Points on a hilly landscape, in no order, each with its height.
A ball rolls from a point to the lowest of its 5 nearest points, and stops where none of them is lower. Distance is the straight distance between rows; heights are no part of it.
Nalo (h 97): [103 112 111 188 120  97 157 170 158]
fuzes (h 304): [134 156 149 117 120 130  94  95 153]
Tul (h 177): [147  95 149 157  90 130 163 147 116]
Mek (h 572): [113 152 109  72 162 164 147 154 122]
vizin (h 396): [114 162  90  77 165 141 124 117 106]
kulin (h 628): [ 87 171 133 144 149 107 137 181 150]
Zilu (h 329): [112 176 154 167 127  95 100 124 173]
lon (h 354): [136 137 136 101 132 143  91  84 126]
Fim (h 647): [119 124 156 110 130 140 157 169 130]
Nuda (h 607): [125 118  90  88 171 156 121 117  86]
mimis (h 642): [128 142 134  98 134 141 114 116 138]
masob (h 519): [112 159 107  75 169 145 131 125 121]
mam (h 477): [156 171 113  98 145 135  68  98 137]
tud (h 457): [145  82 126 112  94 162 157 145 106]
gevaz (h 700): [122 127 123  80 141 153 143 148 129]
kol (h 447): [126 106 125 102 131 136 106  85 119]
Fov (h 560): [ 99 138 142 120 132 131 156 179 137]
zab (h 223): [153 164  93 110 170 132  84  65  81]
lezu (h 124): [140 103 106 122 170 135 102  68  44]
gal (h 148): [140  95 120 199 112 105 174 178 131]
fube (h 259): [146 147 101 105 159 137  77  59  98]
zufo (h 217): [129 158 138 191 112  83 100 114 173]
nop (h 518): [149 125 100  90 129 212 160 173  84]
bof (h 186): [157  76 155 161  99 117 166 141 129]
nabe (h 73): [133  88 141 126 102 133 133 106 123]
Zim (h 140): [148 104 118 205  89 143 183 189 120]
sefeb (h 586): [138  97  97 103 164 152 127 105  51]
Nom (h 222): [126 104 149 169 107  89 137 116 146]
vako (h 150): [131 101  97 193 105 113 169 191 131]
kod (h 247): [110 152 118 193 122  80 115 128 179]
puset (h 241): [146 131 148 117 116 132  87  76 144]
Mab (h 507): [132 134 121  88 136 180 163 190 102]
Pep (h 353): [131 174 101  78 172 144 104 100 120]
mulun (h 451): [130 153 142  98 133 127 102 104 150]
Tude (h 641): [122 118 144  94 116 141 131 127 135]
Bidiz (h 168): [136  96 146 164  97 126 168 166 124]
Bon (h 323): [ 81 155  94 179 122  88 124 183 180]
suv (h 88): [158  88 159 162  92  93 113  60 148]
duzu (h 298): [117 123 148 163 114 102 144 137 147]
Kifo (h 522): [ 94 183 115  69 165 144 145 169 140]
meduz (h 245): [ 84 146  98 175 130  96 136 182 171]
fidem (h 528): [118 149  96  70 169 167 155 177  98]
sekad (h 234): [154 162 149 194  99  64  74  99 172]
gugu (h 394): [ 93 135 133 159 122 109 156 197 136]
zup (h 398): [123 146 111  90 149 141  97  83 117]
Vun (h 137): [141  63 150 131 101 131 131  98 118]
zele (h 218): [115 115 140 152 105 128 160 176 130]
somok (h 823): [ 91 162 149 134 132 115 129 154 153]
Kupet (h 131): [104 125 144 150 116 109 150 146 135]
vepi (h 482): [142 111 138 109 109 168 171 168 115]
Bet (h 527): [135 101 117 102 123 162 148 143 107]
Fel (h 200): [128  88 147 166 101 100 162 136 131]
Sokal (h 221): [151  77 126 112 106 145 109  83 118]
Lopep (h 347): [135 115  99 115 160 134  88  64  80]
Zug (h 83): [107 169 136  88 149 138 119 140 143]
gite (h 172): [109 121 127 196 110  90 133 124 169]
giv (h 114): [148 124 168 156  95 100 100  71 153]
Disu (h 597): [ 85 184 145 122 153 128 145 181 146]
Gipig (h 95): [131 159  91  95 186 135 104  85  84]
kife (h 543): [149  95  93  99 131 183 150 160  73]
zub (h 554): [132  82 100 110 141 146 114  89  79]
tetur (h 149): [148 154 167 151 106 108  90  89 171]
moriz (h 389): [113 109 148 116 110 132 147 137 125]
zir (h 640): [109 138 158 127 122 122 138 132 142]
Bel (h 175): [163  54 161 171  93 107 158 105 125]
Dif (h 243): [181 167 170 168 103  65  66 105 168]
robun (h 561): [ 95 151 145 161 131  94 124 138 159]
nupo (h 337): [142  76 117 101 109 146 131 112 105]
pozo (h 69): [147  65 145 128  93 118 130  73 131]
Gen (h 502): [179 165 129 102 132 123  65  88 143]
kefib (h 495): [106 195 138  94 151 128 120 126 159]
zas (h 579): [136 114  86  88 164 170 141 152  75]

For each start below, name every point that the ball comes to, in order.
bof => Bidiz, gal, Nalo
Mek => vizin, Gipig
Mab => vepi, moriz, nabe, pozo
tetur => giv, suv, pozo
Fel => Bidiz, gal, Nalo
Bet => nupo, nabe, pozo
kulin => gugu, Nalo
mam => Pep, Gipig

For each start below, name the point where the ball stops.
kol => pozo
somok => Kupet
zup => Gipig

Call two points neighbours if one is among the 5 nearest of the other. Go from one point of each pair to the other, from neighbour to neighbour, staying as low as possible. Name the highest point that can't be avoided.
Zug and Zim => mulun
Nalo and Zim => gal
Zim and Gipig => lon
Zim and pozo => Tul
